Each row is a point on a tangle of strands that fork, close into loops and nearly touch. The rows are in no order.
Two points are linked if the straight distance between their rows is under 106. Some points are linked to none.
Dinev: [  0 -27   1   7   5  19   2 -42 -14 -23 -34   6   3 -13  13   1 -13 -38
   4  11  38  22  -4  26  -9 -23 -10 -25  29  17]
geval: [-22 -26  27 -11  16  26 -13 -21  20  23 -19  18  35  27  25  14  15   6
 -21  23 -50  -8 -10   9   8  41 -42 -16  -2 -25]
kosar: [-31  52  42 -14  -4 -13  57  -6  57  16 -36  13   7  26  39 -17 -22  27
 -13  -8 -15 -36 -29  14   5   5 -49  -4  -3 -47]
vef: [ 52 -70 -12  26   0 -22 -18 -22 -33 -25  -8  36 -29 -29 -29  11 -22  -3
  19  27  10  28  18  13  10 -28  18  33  -3  -8]
nepe: [-19 -10 -34  38   5  49 -33 -12  19 -12  -8  23   3 -20 -39 -25  39  11
 -12 -10  29  -8  21 -24  -4  27  12   9  -7   6]
fazon: [ 20  -2 -26 -19  17  11  36  43 -32   6  29  16  10  38 -62 -23  54  66
   5 -35 -36  30  15  -4 -38 -15  33  27 -34  10]
lep: [-11   8  23  32  10  26 -25 -48  -7 -17 -13  41 -14   4  10  -6  18  12
 -19  27 -14  -9 -40   4  -1   6  -1 -16   2   3]
sir: [-31  14  14  14 -14  23  47  20  57 -10  -8   2  15  18  17 -10 -18  -9
  -4  -4  43 -26 -13   7  -3   1 -23   9 -21  -9]
dezel: [  6 -23 -18 -21  12  -8 -33 -13  -9 -19  43  42 -37  -9  -4  37 -17  14
   5  27 -28  20  16  -7  -8  -6  21  33 -21  42]
Dere: [ 17 -58   6  45  11  17  -7 -22 -25 -43 -29  44 -29 -34 -32 -18  -5  25
   9  12  55  13  25   7  -3  -6   6 -14  26   2]
zusa: [ 11 -44 -16 -29  15  41  -9   1 -15   1  18  15  19   5 -15  -4 -19   5
  -3   4  31  36  57  -5 -51  40  11 -14   4  42]
saf: [ 16 -29 -15   7 -18  12 -40  15  -5   8  17  18  19 -21   3  27  -3 -42
 -19 -21 -25  27  12  -4 -20   5  11  16 -23  29]
gikuv: [-25 -19   7  18 -14   7   5   2  35 -17 -17   4  -2 -11  -2  10 -20   4
   1  19  42 -29 -11   7   1   3 -19 -10  -4 -22]
Serin: [ 32 -24   0 -18  49  -3  31   8  -7 -25   0  11  12  23 -22 -21  42  21
  36  15 -18  36  15  -8  -3  10   7  14 -25  10]
burel: [ 14   8 -13  13 -12 -41  34  32  34   2  11 -25   5 -28  44  15 -24 -33
  36  -6  14 -17   4 -12   6 -41 -44   5 -30 -23]
vogom: [ 35 -53 -22   3  26 -15  -8 -11  -8 -12  10  45 -14  -8 -12  41  -6   5
  -6  34 -15  29  11   8   2 -26   6  30 -34  -4]
nep: [-40  -3  28  22   2 -13   2 -22  39  -1 -38 -20   7  -6   7   8  -9 -13
 -30  -9  33 -14 -17  15  -7 -16   9 -27  10 -28]
nefi: [ 15   7  38 -37  12  -4 -18   4 -24   4 -11   9 -17 -30  19 -10   0  15
  21  37  -9  -4   0 -10  20 -12 -14   2  44   5]
bol: [-23  23   9 -59   5 -11  21  65 -24  22   9 -19  13  11  11  12  52  76
 -35 -16 -54 -22 -16   8  -1 -42  16   6 -18 -19]
tob: [  5  -3   7   4 -31  18 -20 -12 -12   2   9  32  16 -25  25  23 -22 -37
 -33 -11  30  25   1  -7 -21  -5  13   0 -14  19]
ligas: [-46  -2  10 -20 -29  34  -5 -12   7   6 -29 -24   5  13   4 -21 -18 -27
 -13  21   7 -27 -11  45  -1  24  -6   0  31  -8]
gume: [ 23  12 -29  32   0 -28   7  23  18  28  12 -22 -18   7 -28 -13 -10  -2
   7 -11 -19 -50  17 -20  30 -25 -57  11 -19 -45]
livud: [ -8  35  20  -3 -19 -21  22  11  -1  -8 -21  14 -15 -24   4  17  19 -17
  -3 -14   0   7 -31   2  10 -61  -1  18 -15 -11]
feti: [ -7   1 -10 -33  36  -1  21  27  11 -10  26  12  11  17 -30  14  43  17
  24  -3  -9  30  41 -24 -23  16  15  11 -22  25]
Lek: [-19 -62 -17   1   4  12 -36 -75 -25  20  15 -25  28 -11   6  -3 -44 -68
 -15  -4  26  41  36  15  12  37   3  -1  32  23]
bes: [-16  35 -18   7 -23  24  29  60  30  31 -10 -15  12  23   0  20   6  42
 -37 -17 -37 -49  -6  -6   2 -20 -30  12 -24 -27]
nol: [ 22  -9 -43 -24  37   5  -5  22 -30  10  31 -13   7  35 -57 -19  34  71
  -6 -22 -36  31  17 -15 -44  15  60  22 -14  30]
Kob: [ 12  53  12  29  -3 -11  35   6  31   8 -14  12  16 -33  21 -13   0   3
  23  26   2 -13 -14 -28  38  -1 -52 -11  10 -44]
pasu: [  2 -11  13   2   7 -34  -8  -7   5  -2  16  -5 -16 -25  60   5 -21 -17
  22  11  11 -20   5 -29   4 -25 -35  15 -23  -6]
Logul: [  4  15   0  42  14  16  22  18  34  -3  -2  26   0   4 -12 -33  30  19
  34 -12 -14 -34   2 -14  13 -14 -69  -4 -25 -10]
Gisuv: [ 19  17   9  -3  20 -35   9  19 -27  -5  11 -15  -1  14 -43   7  41  -9
  13 -40 -24  33   7  -3   0 -20  55  -2 -19  10]
fet: [-25   6  -9  -2 -23  -5 -23  18  -2  -9   5 -31 -20   9   2   5   5 -12
 -18 -20  -9 -24 -19   7 -16  -9  42  25 -17  17]
kose: [-14  48  13 -25 -13  -2  41  53   4  34 -15  -3  11  18   8  11  31  68
 -42 -24 -52 -43 -31  -2  20 -35  -4  13 -25 -48]
lumoz: [  9 -11  19  24  25   5  18 -16   0 -33 -25   3   3 -12  28   1   9 -13
  -1  -8  34  10  -9   9 -29 -39   5 -12 -13  19]
molo: [-39  -6  -9  27 -15   6 -58   1  12   9   8 -30  17  -2  21  26  -2 -22
 -16   0 -15 -35  -7  -1  -1  36 -12 -42  22  20]
budem: [  7   0 -30   1 -14   7 -16   0   4  29  -9 -40  10   3  16 -13 -39 -24
  -5   3  14 -23  18 -16  11  30 -37  -9  26  -7]
Pav: [  3  49 -16  28 -19 -20  25 -19   6 -11  28 -18 -23 -15  41  -2 -33 -27
  27  14  41   5 -21 -25  24  -6 -15 -20   5  -6]
dasi: [-28   5  33 -43 -40   6 -16 -20  10  32 -33  -9   2  32  13 -21 -31 -35
 -24  -5 -13 -38 -13  26  11  36 -40  10  21 -23]
gat: [-20  38  -2  -5   5  -9  -3  27  24  14  12   6   4  -2   6  46   3  16
 -10  11 -20 -21  15 -27  17  16 -25 -22   1  -8]
Gar: [ -3 -47  -5  21  -3   2 -13 -68  -1 -21   5  67 -20  -5  -5  31 -41 -17
  -9  21  42  14   3  -3  32  22 -26 -17  13 -19]
guna: [ 42 -53 -23  -8   2  24 -25  24 -33   5 -28   1  -4 -23 -22 -30  13  13
  31   1 -15  23  36  17 -29  -8  -1  25  11  26]
Lor: [-26 -58  13 -19  39  36  14 -26   0 -31 -17  40  16  14 -21  17  18  15
  -1  28  25  30  39  -2 -17  42  17   9   3  13]
Bor: [-14  33  29 -51  -4   4  42   9   2  -1 -41 -38  10  28  24 -27  18   4
  -7   6 -13  -5 -45  22  11 -11  14  12   4 -17]
Gid: [ 28   4  13   4   0 -45 -25 -11 -10  22  12 -10 -23  -2 -13  14 -37   0
 -20  14 -19 -24 -23   3  33 -17  10  17  13 -33]
Mese: [-32  19  -4 -11 -51   9 -44  35   0  17  15 -29   2 -10  26  20  14   0
 -27 -17 -43 -38 -15  -3  -9  10  32  18 -12  11]
Tava: [-13  47  29   5  18   5  68  17  26  12 -33  -1   4  37   6 -19  22  69
 -17 -15  -4 -24 -41  21  -9 -43 -14 -34  -4 -32]
toti: [ 17 -36 -22  32   2   0 -39 -12  -9 -16  15 -12 -15   4 -19   7 -32  -2
  -2  24   1 -11 -14  16   4  28  39   4   2   9]
Sor: [ 21 -47 -23  34   5  16 -13 -18 -33 -32  34   8   4 -37  -6 -17 -24  12
  28  26  69  24  40 -24 -18  34  29   0  19  33]
finum: [ -2  51  19  -5   1 -26  55  14  22 -17 -17  -6  -8   8  35  18   1  -8
  15  -8  -3   5 -28  24  -8 -60   0  -2 -34   0]
lokik: [-26  27  25  -2 -14 -33  16  28  25   4 -17 -23  -3  15  -6 -14  14 -11
  38  -4 -14 -34 -12  10  27  26 -31 -28  16 -30]
bab: [-18  43  19  -6  -5 -38  39 -24  52   8 -32   6 -28   0  29 -11 -36  14
   2  18   9 -41 -29   8  12 -22 -62   1   1 -47]
zez: [  5  -4  -2 -33  23   7  29  41  -5  -4 -22 -38  11  20   5 -11  17  33
 -23 -11   5   0  -4  15 -30 -36  38  26 -13   2]
rili: [ 21  59  23  18 -15 -10   5  11  -8  18   2  15   5  -8   8  20  13 -18
  -6 -50  -5  18   0  -7  -3 -25 -18 -48  -8   2]
vor: [ 36  13  22  13  18 -30   7 -16 -17   7  -6  -3 -13  -5 -40 -20  -1 -14
 -11 -31  28   4   0 -15  11 -39   7  -3   9 -23]
ges: [-38  37  24 -21  -2 -11  -3 -16   1  -6   4 -21   3  20  19  38 -18 -19
 -34   5   8  12 -20  11   3  12  58 -22   7   6]
firiz: [ -7 -21 -49  40 -37  34   0  13  17  15   9 -12  26 -15  15 -14 -40 -18
  -3  21  33 -33  16 -12   4  46 -36   3  15  -5]
zedol: [ 49 -54  14  31  20   2 -10 -24 -38 -24 -36  30 -16  -9 -21  -5  -6  26
   7  35   9  16  -7  28   6 -16  18   0   7  -6]
guro: [ 13 -34 -49  -7 -13  49 -35 -19  -8  15 -10  21  34  -1  -7   4  -1 -38
  -3  -4 -22  45  34   5 -27  38 -11  14 -16  37]
Radud: [ 29 -13   8  45   9 -31  -5  -8  14 -16  16   1  -2 -36  45   0 -23  10
  50  47  -5 -27  -6 -12  12 -17 -50 -14  -2 -26]
mabu: [ 11  39 -40   0 -11  31 -31  -3 -33  14  11   8  -7  -2 -21 -13  36  34
 -23   0 -56  11 -29  -4   7  -2  33   9  -3  21]
fiki: [ -1  -5 -12  14 -35 -50 -19  35  -8   3  35  -6 -15 -33 -39  26 -18 -23
  -5  -4  21 -25  -2 -10  17 -15  33  23 -13 -22]
bugom: [ -6  21 -47  -8   2  25 -21  19 -36 -13  30  15 -39   7 -24  -9  44  56
   2 -13 -43  13 -16   7 -35 -30  32  19 -20  44]
bufe: [ 20  25 -33 -44 -28  -3  -9  41 -14  16  13 -35  -3 -15   2  15 -19 -21
   1   1 -13  27  21  -1   0   5  51  33  12  29]
bev: [-18 -45 -31  33  13  25 -29 -47   9 -15 -15  -7  -2  13 -20  13 -22 -12
 -31  29   2   1  -8  24  18  25  14 -12   3  -6]
Rak: [ -7  12  -1  36   3  30  37   3  53  -2 -10  32   6   2   6 -29   1  -1
  13 -36  34 -15  -1 -16   5 -19 -68 -16 -18  -1]
vumiv: [-33  30  32 -28 -14 -45  -5  28   4 -11  18 -32 -20  -2  22   1  10 -26
  27 -22   0 -18  -3   0   4  -3  29  13  -8   8]
Ziva: [ -5  12  16 -22  -3 -28  31 -32  23   1 -30   0 -20   5  38  -1 -47 -22
  13   9  23  -7  -8  21   4 -23 -53  -5  12 -16]
dul: [ 12 -64  -9  28  -1   4 -70 -21 -15  -3   8  17  -2 -38 -33  -4   7  -9
   5 -25  14  14  29  -3  -9  27   7   4  26  11]
bal: [ 25  11  -2 -55  -4 -12  12  41 -21  11  -6 -32  -3   0  -1   2   5  13
  -6  -2 -14  19  21   0 -12 -29  44  43 -16  11]
kofug: [ 27 -24 -30 -23   4  39 -14  11 -43  -9 -25  33   7 -19 -22 -13  51  18
  26  -4 -29  54  34   1 -45 -12  16  40  13  47]
dapel: [ 26 -25   1   2  10  37  -2   2  -8  27 -27  -9  17  29 -17 -39  18  34
 -22   1 -31 -13 -12  15  -4  12  -5   8   2 -16]
lim: [-33  39  25 -16   4 -23  22 -21  29   5 -18 -30  -4  13  31  26 -24   0
 -36 -12  17 -17 -22   8  -3  -3  13 -20   0 -20]
Nimi: [-36  24 -13 -45  18  -1  20  50 -24   2  17 -37  12  28   2  15  63  69
 -21 -34 -51  10 -25  -9  -9 -12  57  -8 -11  11]
vife: [ 11 -14 -26 -10  19  -3 -36  -1 -22 -20  40  14 -38   1 -21  -4  22  43
  20  11 -60  10  -3  -7 -18 -11  50  48 -24  44]
Dif: [ 39 -40 -12   4   0  15 -51   4 -27  16   3  -3  -3 -25 -10 -23 -15 -12
   3  -8  10  -2  32   5 -13  14 -14   2  26  25]
Rupa: [-62 -36 -12 -24   3  35 -23 -16  23   8  16  -8  19  14  23  12 -23 -21
 -14   2  27 -14  45   0 -18  48 -35  -9   2  17]
feku: [-11   1   5   4 -32 -51  -4  31   7  -1  40 -20   1 -26   3   5  -1 -37
  24 -22  29 -15  16 -32  14   6  24  26  -4 -14]
Gavu: [-36  59  18 -21 -17  -7   8   7  14  26  -3   8  -1  36  19  48  -7  16
 -30  -8 -46 -12 -23   9  18  10 -37 -40  -2 -18]
ruri: [  1 -44 -54 -10 -11  41 -20 -11  -9 -17 -18  32  18 -17 -14  -4  23 -12
  22   3  -4  57  35   3 -53  23  23  39 -12  46]
zufe: [ -2 -73 -16  48   5  33   0 -32   5 -43 -38  49   0 -14 -10 -28  18   2
  11   3  44  22  32   2   5  14  -1   3   0  -8]
vaso: [-12 -17  -2 -17 -17  39  -7   8 -10  14 -28  -1  13  22 -30 -21  11   1
  -3  21 -11 -20  -3  21   6  33 -17  11  20 -18]
fole: [ 21   8 -37  21 -44   0  32 -20  22  18  11   5  17  -4  14  40 -50 -56
  -1   2  25  28 -19  -3  29  -4 -37 -15  -2 -21]
Fiv: [ 14 -59  -6 -12  57  23  11 -10 -15 -29 -19  27   4   5 -25  -2  25  45
   9  15   4  26  40  -1 -28   6  14   2  -5  27]
Tozof: [-16  27  44 -52 -10  25  -3  -6 -24  15 -35  -1   8  23  31 -16  22   0
 -25  -4 -33   6 -37  28   2   0   4  -5  31   1]
neluv: [-31 -31  -4 -38  14  22 -31 -27 -15  -8  16  -8   7  27   7  18  -6  -7
 -13   5 -25  23  15  18 -16  30  27   5   5  45]
penu: [ -4 -18  26 -31  27 -12  -5  -3  20  11   2  21  24  33  14  -7  31   0
   1  -5 -38  12   4 -22  10  32 -27   1 -15 -14]
rup: [ 25  22  -4  10  41 -39  48  27  10   8   0 -45  -8  15  -3 -23  26  27
  19  -3 -13 -24   1   9  12 -62  -7   9 -41 -20]
gebog: [ -1  12 -16 -42  10  22  -9 -31 -22  -4 -21  -5 -19  11  -6 -40   9 -13
 -17  -4  10  23  -1  -4  -5  -7  37  37  14  26]
Rato: [ -1  36  19 -10  16   4  57 -13  13  -3 -30   2  12  43   1 -24  31  -9
 -18 -54   1  25 -21  -6   8 -28   7   0 -25  -8]
lev: [  0  37   5  36 -28 -37  39  30  38  28 -17 -26  16  -5  18  35 -48   4
   7  15 -19 -31 -19   2   4   1 -65 -27   6 -48]
Zoti: [-31  60  51  -2  10 -23  56  -4  52   9  -5  19   4  40   7 -14   4  44
 -26 -25  -2 -44 -34  -1   5 -23 -28   0 -33 -43]
Refar: [  2 -39  10  -6  33 -10  20 -26  18 -17  -7  27   3  26 -24 -21  35   4
  11   6   0  11   7 -14  12  19  -1  33 -25 -27]
Ner: [  9 -39 -13  37   2  -6 -30 -18 -20 -27  48  -1  -7 -58  32  15 -29   1
  42  30  42  13  16 -18   3  15   6 -28  45  39]
megap: [ -1   0   9  15  15  34 -28 -25 -30 -29  11  38 -19   8 -18  12  11  25
 -29   8  11   9 -10  11 -18   2  35 -15   8  31]
sode: [  0  52  32 -23  -2 -18  54  32   7  -6 -20 -44   4  52  35  -7   8  12
   5 -14 -18  -9 -29  30   3 -24  23   1 -34 -10]
soveb: [-40   9   5 -25 -14   2  -3  18  25  23  26  -3  19   4  20  43 -39 -15
 -23  -6  19 -24  26 -16 -16  32 -27 -17  -1  -3]
nufug: [ 13  21  23  12 -40 -29 -34  29 -13   8  28 -30  13 -41  32  23 -18 -25
  17  12 -13 -16 -18   1  13  14   5  -4  26   5]
Fadu: [ 11  23  31  21  15  -9  37 -15  34   9 -12  -9  19 -13  24 -45  -7   2
  15  25  44 -21 -10 -23  14  24 -29 -20   8 -33]
suzu: [  5 -52 -79  26 -26  46 -23  -5  13 -12  -8  38  12 -30 -38 -23  14   7
  25   8  15  33  45 -12 -28  40   0  41 -20  11]
Lanen: [ 29  13  -7  63   1 -20  33  12  31  14  17   4  10 -21 -23 -31  19  12
  28   3  -1 -41  24 -14  25 -35 -50   6 -36 -41]
bek: [  4 -39 -31  33 -24 -48  -3   8  -4  -7  53  -8 -27 -53 -14  34 -34 -16
  21  24  45 -21   0 -18  29 -20   9  12   2 -20]
kezan: [  1  62   3  24 -41 -12  18  -8  25  17   7   0   3 -22  43 -16 -19 -38
  24  21  -4 -19 -30 -21  47  12 -29  -2   7 -36]
nelag: [-22  19  22  -5 -30   0 -44  20  10   9  10 -43  27 -15  62  32  -6 -28
 -10   4 -30 -22 -11   4 -10  37  22  -8  12  20]
Ribod: [-30 -28 -26  17 -28 -52  30  -5  31 -11  39  -7  -3 -33   9  34 -34 -44
  28   9  46   3  -8 -16  31   3 -10 -13  10 -33]
posuv: [ 10 -37   1  23  -3  -8 -43 -31 -28 -21  34  10 -24  25 -24  -5 -32 -22
  12   2  -6  18 -11  34  -5  20  51  -1  12  49]
saros: [  5  23 -19  -2 -16  39  29  30  -6  27 -25 -13  -3  30 -24 -51  42  45
 -19   0 -38 -21 -27  15  16  -9 -12  17  -2 -23]
Lasil: [ 11 -23  34   1   6  19  22   0 -10 -27  -4  18  24  -1  39  -8 -10   6
   8  27  42   9   7   0 -47  -5  17   3 -17  21]
Zana: [-12 -59 -37  35   4  25 -63 -74 -13  -2   5 -10   0 -16   3  12 -51 -36
 -21  10   1  17   9  18  16  29   9 -13  26  20]
gami: [ 31  15  23 -32  29 -24  15 -19  -8  -2 -15  -9 -26  32  29  -1 -38   7
   2  13   2   5 -17  20 -13 -31 -27 -15   1   4]
Datu: [-20  12  16 -13  -3  22 -15 -42 -24 -15 -12  -9   0  15  16   5 -12 -48
   7  10  -6  28 -16  38  -5   4  -9 -38  24  37]
Vetel: [  1 -31 -11  31  -8 -12  -4 -16  -4 -37  21 -23   1 -21  31   4 -12 -36
  64  26  27  15 -11   0  -1  20  -5 -26  20  12]
sobu: [ -2  23   6  17  21  35  16 -21   5 -16 -21  34   3  -1   5  -3  38  43
 -25  18 -20  -3 -45  -5   3 -24  -4  -9 -19 -18]
pavez: [-18 -57 -11  29  -2  26 -41 -44  -6 -25 -12  35   3  -8 -35 -33  27  -3
  -2   1  25  18  22  -6  -4  48  37  12  15   7]
poge: [  4  38  52 -51   5 -13 -10 -18 -13  22 -24 -10   4 -11  54  -3  -5   8
 -10  14 -25   0 -15  -9   8  -2 -12  -7  32   3]
rusul: [ 15  30  -4 -22  11  18  29 -26  -4   3 -21  -6   6  29 -10 -23  13 -43
 -30 -38  24  40   5 -19  10  -7  22  19 -10   8]
lilig: [-23   6  41 -45 -50 -21 -27  -8 -10  16  -3   5  -7  -2  20  16 -32 -50
  -9   2 -21 -13 -15  15  17   8 -23  13  33 -18]
bibi: [-38 -44 -30   8 -14 -10   6 -41  14  -7  33 -11   9 -14  17  17 -40 -56
  11   7  60  11  19 -22  24  31 -22  -2  22  -6]
neles: [ -6   2  -5  32 -41  25  14 -36   8   0   3  27  29 -11  33  21 -44 -51
 -20   7  41  17 -14  13  -6   7 -23 -27 -10   0]
vof: [ 29 -57  -2 -13  14  26 -19   3 -38 -16  10  28   7 -17 -16 -28 -22  19
  20  20  46  33  57  -8 -34  35  34  26  24  48]
rizop: [  9  28  25 -16  13 -10 -11  29 -11   3  16  -3 -13 -10  -7   1  30  25
  12   5 -18 -12   7 -11   5 -12  -4 -16  13   0]
tozog: [ -5  -7 -26  47 -18  45  -4   0  28  -1 -18   5  14 -14  23  -4 -12  14
 -18  28  18 -36   1 -15  -4  18 -37 -14 -12  -8]
muzi: [-11  16 -16  -3  -4 -12  24   2   9 -18  10 -26  -9 -11  16  -1  -8 -31
  44   1  40  16   2  -5   9   7 -12 -28  14  24]
gor: [-31  26  22 -18  12 -16   0  22 -27 -15  20 -13 -10  28   2  21  39  37
 -19 -31 -43  -2 -34   6  -9 -19  43 -21 -15  20]
nad: [  6 -16 -39 -11  26  17 -30  12  -1   1  30 -16 -14  15 -44 -25   8  39
  -6  -1  -7   3  25  -9 -24  38  42  13  -6  21]
Dozap: [ 20  21 -24   6 -10 -11   6  17  15  36   1 -46  -2  25  -1  -3 -25 -19
  -8 -29  -5 -41   0  -8  18   3 -28  -3  -1 -26]
Kan: [ -6  76  30  14   8 -23  42  25  20  12 -28 -33  -2  -2   8 -10   8  39
  14 -25  -3 -36 -18  17  -1 -41 -24 -47   5 -29]
nar: [ 26  21  -5   6  47  -1  46  -2  16   6 -22 -13  13   5   0 -33  50   8
   7 -25 -15  10   1 -20  10 -47 -16  14 -32  -6]
zil: [ 24  31  28 -21 -12  -1   1  35 -39  23   9  22  -6   4 -17   2  36  11
 -30 -65 -14  14   7  -4 -19 -40   5 -22  -7   8]
Mave: [  8  19  19  18 -13 -23  -2   0  19  29 -12   5  -5   5   4  30 -52  16
  -4  32 -34 -37 -22  15   5  20 -59 -39  28 -50]
dig: [ 34  17  23 -13  28 -44  21   2 -33  -6   0   5  -5   3 -56   7  11 -20
   3 -34  20  41  25 -22   0 -26  44  10  16   8]
maza: [ 26 -31  -1 -15  -6 -35 -31  22 -13  19  19  -3 -23 -28 -30   1 -23 -11
  -6  17  -3 -21   6  -3  14  -9  31  62   7 -23]
tor: [ -1   8   0  15 -26  11 -40 -27 -22   1   6  -3  -4 -16  -1  13 -13 -57
  10   6 -14  21 -18  15  23  22  -5 -35  46  20]
susip: [ -1   2  -9  36 -12  21 -38   7 -14 -17   2  32 -24 -35 -38  -5  35  23
 -13   5  10  -5  -6 -10  -5  -4  30   1   4  17]
ker: [  0  58  -7  -9 -24   1  26  30   4   9  -8  11   5 -12  -8  37   6 -27
 -15 -36  20  10  19 -11  14 -41 -14 -13 -11  -6]
Ruduf: [-18  27 -18 -22  20  13  39  37  -1 -14  22  14   9  40 -44   0  65  37
  15 -32 -26  32   4 -14 -18  10  19  -3 -24  11]
ver: [ 30  -4  -7 -24  45  -4 -15 -14   2   6  18 -13 -28  36  10   0 -22   8
  -6  -1 -18  -3  -3  -8   2 -14 -13   6 -22  13]
pudi: [ 17  18   3   4  12 -23 -28  15 -36   0  35 -11 -12  15 -30  20  39   9
   3 -51 -63  12 -17  13   0 -19  39 -13  -6  25]
kena: [  3  26 -45  -4 -10  55   0  21 -21  16 -21 -17  -5  10 -19 -42  61  51
 -39 -18 -38   6 -36  -1 -10 -15  24  11 -15   8]
zafi: [-15  25  37   1 -19 -13 -35 -21  -8  13  -4  -7   8   9  -8   4   8 -32
   9 -14 -23  -5 -23  12  28  37   3 -52  49  -4]
gim: [-18  38  15 -15   7 -12  -4 -11  11  10 -11 -24   3  22 -24 -18  13 -13
   8 -13   9 -14  -3  -7  23  44  -8 -34  36 -19]
guros: [ 42  16  37  11  24 -56   8   3 -10  25  -6 -13  -9 -12 -24 -10  -7  15
 -15   4   5 -25  -2  -1  20 -35   5   0  -6 -53]
lada: [  5  -4  17   2   3  -8 -44   6 -26 -27  63 -10 -20  25 -24  -9 -23   0
   7  -9 -15  18  -9  12 -27  32  81  11  10  66]
Zaka: [  8  35 -14   8  11 -32  38  40  32  17  -4 -60   3 -18  26  -6  13  -9
  35 -13 -11 -22  22  -3  12 -51 -24   0 -25 -10]
Lona: [-12  14  15 -23  26  15  52  39  12   0 -31  -3  -2  11  -5  -3  19  53
 -25  -7  23  -8  -6  14 -23 -57  -6  -9  -9  -5]
zigiv: [-25 -64 -37 -10 -24  -1 -18 -43   0  -3  26  -7  12   1   0   6 -25 -78
   8 -23  35  32  28  -6   3  36  -2  24  -1  13]
Doro: [ 19 -32  42 -13  37  -3  10  -7 -25 -20  -4  31  14 -10  28   3  -1  -4
  32  43  19  34  24  -8 -19   3   6  -7  11  29]
bigak: [ -5 -43  28  27  12 -10 -19 -29  -5 -25  10  54 -11 -15 -26  22 -20   4
   8  13  48   2  14  -2   4  22  -7 -30  24  -8]
vosit: [  6 -16  17  15   7  -5   4  12  26  22 -27   9  20  14 -10  14  -9  26
   1  37 -37 -34  -4  16  11  26 -58 -20   9 -45]
ral: [ 21 -13 -24 -18  -3   2 -17  -5 -13  -4 -14  -4 -32 -26 -28 -25  -8 -10
   5  18   7   3  -2  -4   6 -23  30  62   6  -5]
feg: [-23 -43  -3 -12  25  24  -6  -9  15  -7  17  22  20   8  -6  10  14  -3
  -2   0  35   7  45 -29 -15  44 -17  -7 -10  15]
pobev: [ 27  26  -9  -9 -33 -34 -28  34 -19   7  48 -16  -3 -34   4   8 -22 -27
  22   8 -16  18   2   8  19   9  52  15  16  30]

A fork is a point with three links, a tip a point with one. Leave the first point through the second and follow the links. Name the first fork or tip that comes.
maza; Gid: bes
bes; kose: maza
lilig; dasi: Dere
Fadu; Kob: feg
bek; Ribod: lada
nefi; poge: zil
lada; posuv: fiki
sir; Rak: gikuv

A piece is all that can be reached along the links. How many separate loops has the piece of each point below (a circle has one, a figure eight two, a Y none), and how many tips (points with one link)?
rizop: loops 0, tips 5
nufug: loops 0, tips 6
dasi: loops 0, tips 5
budem: loops 1, tips 1
Datu: loops 0, tips 2

How many points has the smallest loop of links through each point below? Write - if it is on no loop.
gikuv: 10
gim: -
bab: -

Name the points in between on the shortest way along the links from the first point to the second, in order.
Rupa; kezan: feg, zusa, vof, Sor, Ner, Vetel, muzi, Pav
Rato; zigiv: rusul, gebog, ral, maza, fiki, bek, Ribod, bibi
kena; pavez: mabu, bugom, vife, dezel, vogom, vef, zedol, Dere, zufe
fet; Radud: vumiv, feku, fiki, maza, ral, gebog, rusul, Rato, nar, rup, Zaka, burel, pasu
bol; Ribod: Nimi, gor, pudi, Gisuv, dig, vor, guros, Gid, maza, fiki, bek
ver; Zaka: gami, Ziva, bab, kosar, Zoti, Tava, Lona, zez, bal, bufe, pobev, nufug, nelag, Mese, fet, vumiv, feku, fiki, maza, ral, gebog, rusul, Rato, nar, rup
